A landscape with many valleys, sampled at points; each row gives a point and its height.
From any point a ball rolls to the lowest of the 2 points nearest to it. It stops when none of these is lower. Distance is the straight distance between rows; heights are no part of it.
gugu height 473: [ 60  28 -35 -54 -12   6  46 -15 -20 -44  50  49  53  23  64 -14 -29  27
  11 -23 -23  49]
zag height 407: [ 18 -16  52  56 -36  61   6   1  16  14  33  20 -58  -3 -22 -16  17 -21
  75 -74 -14  32]
zivu height 773: [-53  40   0 -46  24 -15   5   3  56 -26  11  19   9  17 -32 -32 -19 -59
 -49  25   1  36]
Tez height 210: [-55  76  12  31 -57 -57 -10   5  49   6 -43  72 -19  88 -44 -60   8 -58
  21  10  42 -38]
safad height 383: [ 69 -46 -34  24 -16   6  -4 -24 -34  -7  13 -46  14 -73   4  61  45  72
 -20  -9  20 -51]
sugo height 499: [ -1 -21 -27  15  17  23 -34  17 -18  46  16  38  13 -51   3  46  37 -38
 -17 -23 -37  26]
Ran height 591: [-24   1 -27   2  26  41   3  19  41   3 -79 -63  -7  30  38  35 -19  24
  65  26  -2 -27]
Vapu height 367: [  2  -1 -47 -45  18 -32 -49  53  20  38  15  21 -27  51  43 -61  40 -38
  -1  52  44 -72]
vener height 568: [ 30 -19 -15  62  37  10 -13  37 -12 -20 -11 -21   2 -29  21  34  10  41
  23  31 -24 -30]
Bisev height 315: [ 51 -47 -21  -3  16 -30   7   3  25 -34  -6 -43 -31   1 -24  17 -65  51
 -36  88  -5 -61]
gan height 500: [ 41  26 -11 -61  44  -9  38 -29  -6 -42 -14   0  21  14  70 -50 -21  16
 -46  24  -1 -22]
rop height 827: [  9  13   7 -38  42   5  35  14  13 -59  28 -21  39 -57   0  42   9 -26
 -11  -7   9  46]
Lipor height 462: [  0 -19 -21 -27 -12  30   0  16 -28  42  17  34  59   4  -5   7  61 -40
 -38  -2  -3  21]
befe height 686: [-34  41  48  70  63  -2 -16  17 -25 -13 -14 -19   3 -37 -24  50  -5   3
  13 -13 -10  69]
kub height 190: [  3 -39 -35 -35  -8  12 -30 -16  54 -59  70  -8 -16 -45   4  46  12  18
 -18  13 -38 -27]
mevov height 657: [-14   6 -20  -3  20  45  19 -86 -74   2  64 -40  52   5  26  63  27  -6
 -28 -55 -38  44]
dofik height 552: [ -2 -63  -7 -36 -35 -20 -67 -24 -23  39  -6   2 -48 -74   7 -24  -2  35
 -27 -26  -4 -18]
ketif height 654: [ -24   -6   25    9   -1  -14   10   -9 -100   12  -67    8   37  -40
    5   15   27  -33    3  -17  -16   30]
pof height 603: [-16  11  50   2 -46 -11  10   7 -17 -34 -10  46   1 -36 -48   4  60 -27
  33 -42   5  39]
nug height 580: [ 37 -28 -61  34  28  60 -36  22  -2  54  69 -27   6  39  40  35  28  28
 -21  13 -28 -12]
vur height 682: [-34  12  20 -40   4  25  -9 -93 -47   0  10   5  47 -39  -2  57  15 -21
 -59 -36 -52  34]
namuz height 384: [-31  30  12 -29 -12  12  10  32  47  20 -60  -2   0  25 -31 -13  18 -14
  23   7  47  22]
labud height 556: [ -8 -26 -61  52   6  52 -56  39  24  60  30 -42 -45  35  15  34  28  38
  25 -14 -21 -11]
kal height 459: [-27  -1   8  -2 -15  51 -10  11 -34  66  -6 -74  33  53 -30  17  22  28
  -9   0  50  68]
Zise height 337: [ 40 -38   6 -14 -30 -14  -2 -28 -17 -79 -19  -9   3 -74   6  15  58  71
  10   4  20 -60]
Mapu height 581: [ -2  -2  20 -23 -10 -30 -43 -25 -17  58 -75  40 -69 -39  12 -30  -5  -1
 -46 -29  -6  -5]
mitep height 398: [ 79   2 -37  43  21  25  33  -6  -2 -29  70 -22  13  54  24  29 -69  57
 -14  28 -51  -1]
lod height 368: [-24 -22  -4 -53  -4 -19   7 -48 -39 -70 -36  -8  31 -53  26 -21  45  11
   1  -2  -1 -33]
rig height 309: [-50  16  -3 -68 -39 -21  34 -38 -25 -50 -62  -4  32  -4 -22 -16  48 -51
 -30 -22  13   2]
kaga height 456: [ 22   1 -63 -70  16 -33  19  -4   8  25   0  23  11 -10  25 -45  -1 -77
 -66   1  15 -21]
mizo height 608: [ 37  -4 -61  32  46  63  26  14 -24  24  66 -14  53  30  49  37  26 -14
   2 -32 -45  28]
gikin height 592: [  1 -13  40  76  17 -26 -19  17   2 -39 -25 -17 -19 -29 -22   1 -45  79
  48  47   3 -29]
Zuv height 260: [ 64 -46 -40 -43  10 -15  -4 -19  31 -12  39 -12 -55  25  30  43 -68  23
 -35  71 -53 -73]
Moz height 599: [-27 -27  65   8 -19  -8 -34 -37 -54 -24 -40 -23 -47 -43  -1 -29 -36  44
  30 -34 -16  26]
buvur height 382: [-38  27  71  58 -81 -13  56  23 -38  37 -45   6   8  43 -47  13 -20 -30
  48 -33  11  45]
daki height 486: [ 58 -31 -60 -59  16 -32  29 -18 -10   5  41  27  47 -66  61 -33 -13 -24
 -28   8  -2 -47]
lat height 572: [ -7 -33 -13  37  17  19 -22 -29 -52 -44  60 -75  25 -14  -3  43  11  59
 -31  -3 -33   8]
fud height 447: [ 27  13   3   9  44  21 -48  41  62  49  31 -24 -14  16  -1  16  -2  64
 -29  51  40  -3]
Zed height 330: [-61  43  32   0 -70 -38  33  35  11  30 -48   0  17  47 -66  -9 -19 -34
  -4  -9  25  35]
dup height 706: [-59  36  45  44  22  15 -39  10  12  34 -22  21 -17   2 -40  29 -29  -5
  17 -12 -29  62]
kosor height 324: [-28   7 -28 -13 -15 -29 -18  45  -3  32 -30  55  -3  36   3 -75  43 -54
   9  35  32 -33]
lobut height 436: [  50   18   -5    5   46   -6   31    0   17  -25   39   13   20   44
   50  -11 -108   42   -4   63  -42   -2]
nugip height 530: [  1 -43 -19  59 -25  39 -43  38 -26  56  35 -44 -28   1 -16 -11  15  47
  43 -47  16  29]
penik height 663: [-23  32   1  61  45  30  13  17 -30 -14  11 -35   8 -18 -12  64  64 -16
  18 -58 -14  56]
Sekov height 470: [  10   11   23  -27  -43  -25   32  -12   -7   -9 -101   39  -54  -34
   -1  -47   30  -39   39  -59   20  -19]
pup height 255: [-20 -18 -27 -82 -10  10 -35 -73  35  -6  30   2 -18 -75  12  41   3  -1
 -44 -23 -35 -25]
fif height 515: [ 12  56  63  32 -33 -34  25   1  -8  21 -74  65 -37  15 -22 -86  16 -30
  15 -27  42 -12]
Zok height 609: [-24 -13  11 114  20 -14 -13  10  23  -2  -4 -22   5   3 -12   9 -71  82
 105  13  39 -22]
rin height 812: [-14  30  27 -38  28 -18  40   2 -12  -4  -2 -19  24 -49 -28  54 -12 -57
 -54 -21   1  74]
Tud height 635: [ 15  22 -32  18  54  32  52 -22 -55 -15  49 -47  55 -13  38  81  35 -32
   3 -54 -19  48]
Kizan height 611: [ -14   24   11  -37  -52  -41  -46  -19   28   51  -45   49 -107   21
  -20  -51   15  -43  -38  -39   20  -23]
leg height 365: [-38  45 -33  -8 -53 -43  28 -20 -22 -41 -64  21  37  43 -27 -51  48 -83
 -44  -7  18 -22]
lup height 468: [ 14  23   7 -33  65 -26  43   2  22 -55  11 -21  40   4  31 -36 -85  15
 -16  47   2   9]
zem height 593: [ -4 -44 -51  42   2  27  19 -41 -25 -82  72 -62  33  29   7  37   0  39
  -1  12 -71 -22]
pize height 615: [ 37 -47 -68  92  27   9  20 -27 -40 -30  22 -44  -5  45 -18  45  -2  38
 -16  33 -81 -65]
bil height 551: [  0 -70 -20  36  -4 -20 -40   3 -42 -19  65 -61   3 -70 -24  16 -20  51
 -17   4 -17  10]
vudid height 575: [-32  -4 101   0 -46  15   8 -53 -29 -18 -40   1 -41  19 -30 -59 -28   7
  46 -42   5  24]
tikam height 357: [ 32 -40 -56  41  27   4  15  17  28 -27  49 -66   2  36 -25  32 -84  37
   3  71 -24 -24]
Nakev height 630: [-11  36  47 -18 -82 -23   1   7  18 -10   2  59 -13  -2 -75 -21  74 -22
 -36 -40  29  23]
nerip height 273: [-67  22   3 -10 -22 -20 -39  23  43  39 -12  69  -8  82  -8 -53  17 -29
  63  38  32 -33]
bop height 791: [-18  40  10 -54  19 -21  15 -17  41 -11 -20  50   1 -28 -24  22  11 -74
 -75 -13 -31  18]
kunip height 574: [-24  -5  62  37   0   5 -40  -4  53  33  -3  49 -54  23   6 -37 -44  24
  96   0  23 -17]
Sir height 507: [ 64 -82 -61 -24  -5 -31  19 -10 -24  -8  55  -3  36 -59  29   3 -41  14
 -35  39 -25 -58]
kar height 416: [ 10  59 -45 -28   1 -33  39   1  10   7 -42  17  23  47   0 -44  22 -98
 -79   0  34 -16]
Fugik height 498: [  0   3  32  36 -42  43 -10  30   0  79 -11 -28 -30  37 -42  -7  14  26
  38 -48  59  57]
Sofop height 115: [-15 -27 -35 -65   5 -21 -29   6  47 -55  51   4 -25 -10  14 -27  -2 -11
 -26  46 -13 -42]
tafe height 276: [-58  58  21  32 -94 -72  29  15  18   1 -56  28 -16  47 -49 -53 -27 -54
 -19 -28   4 -13]
Vel height 534: [ 44  20   7 -42  44  43  14 -18  22 -15 -17 -17  16  15  53  20  10  28
 -39  14  -8  -9]
vogi height 242: [-25  35  10 -50  15  -3  70  -4 -29 -49 -54 -21  67  21  -1  -8  44 -49
  -4  13  27  23]
vigul height 536: [ 21 -14  -1  31  23  17 -41  24   6 -12   2  54  -6 -48  34  43  69   8
  18   4 -38 -26]
Mudo height 597: [ -1 -19   4  15  -6   7 -31  31  34  20 -47  -4 -44  28  34 -15 -16  51
  88  36  26 -56]
ges height 193: [ 35 -12 -30 -54   8 -38   1  -1  36 -57  70  12 -18  58  31 -29 -56  10
 -24  86 -25 -77]
Sare height 628: [ -5  -4  37  37 -23   9  12  44 -61  -4 -31  16  27 -15 -17  -9  52 -13
  56 -22  21  41]
gire height 621: [-20 -17  33  -3  23 -27 -37  -3  -4 -24 -61 -34 -42 -53   8 -10 -54  47
  -4  16 -15   0]
zom height 438: [ 72  -8 -30 -15  -1  25  23 -44 -31 -20  80  14  46  17  61  14 -37  50
 -23  -5 -45  14]
vikeg height 548: [ -5  17  99  25  -2  -3   3 -33  13   6 -36  39 -41  14  -3 -85 -29  22
  57 -14  41 -10]
nelo height 573: [  11  -16   13    7  -22    6  -11   -3   -5  -35   -3   50  -19 -104
   -4   29   62   -6   49  -56  -14   -1]
kul height 849: [  0  16 -18  14  57  32  39  58  18  39  10 -31  76  33  13  10 -24 -16
  28  30  43  41]
noniv height 757: [-32  51  -1 -42  57 -24 -25  22  68  15  45  48   2  53  11 -33 -25 -43
 -28  61  14 -15]
pov height 723: [-72  30  13  51  49   5 -12  27  41  35 -35  29  31  11 -18  30 -54 -13
  67  11  14  35]
mevod height 638: [ 12  17  37 -23 -81 -10 -26   1  23  41  15  81 -73  17 -38 -54  64 -25
 -21 -41  30 -17]
sesuz height 838: [ 26   0 -17 -36  38  18  45  51  20 -14  60 -38  60 -12   3   4 -17 -19
 -11  14  37  58]
voka height 428: [  -3   15   13  -35  -19  -22   14   26   38   24 -102   -6  -66  -11
  -11  -31  -14  -22   32  -29   41   -1]
bavud height 408: [ 17 -13  -5 -16   9 -19 -76  61  42  54  44  20 -42   8   7 -25  21  19
 -17  48  31 -38]
kamo height 415: [ 79 -49 -68  37   9  11  27 -63 -57  14  49 -63  35 -49  18  65   1  49
 -27 -12 -24 -66]
pusop height 742: [-33  47  10   4  68   9 -29  40  79  45  11  48   8  28   1  21 -19 -28
   7  46  16  14]
Rovip height 602: [-18  14 110  -6 -84 -24  32 -45 -54 -10  -7  -7 -39  -7 -58 -15  -6 -13
  -4 -58  33  59]
larem height 566: [ -2   6 -19 -21  36  64  17 -11  10  14 -53 -60  10  51  55  33 -20  14
   1   6 -23  13]
rabap height 424: [-26  -9   5 -32  -8  31 -20  16  -3  19  -4 -15  27  28 -16 -16  26   7
 -16  15  27  29]
tav height 345: [  1  11  98  82 -39  41  49   3  -1  38  17  32  -2  37 -46 -23 -13 -31
  78 -46  20  38]
fus height 529: [ 12 -85 -53 -11  -8 -27 -34  13 -17  12  14 -34 -19 -82  18  18 -33  22
 -23   5 -26 -34]

Two balls start at each pair of points below. Name the first point that both come to, or write -.
rin and mevov -> Tud
nug and fud -> -
nelo and befe -> rabap

Where does a ball stop that starts at each point below?
Ran -> mitep
dup -> namuz
rop -> namuz
vener -> namuz
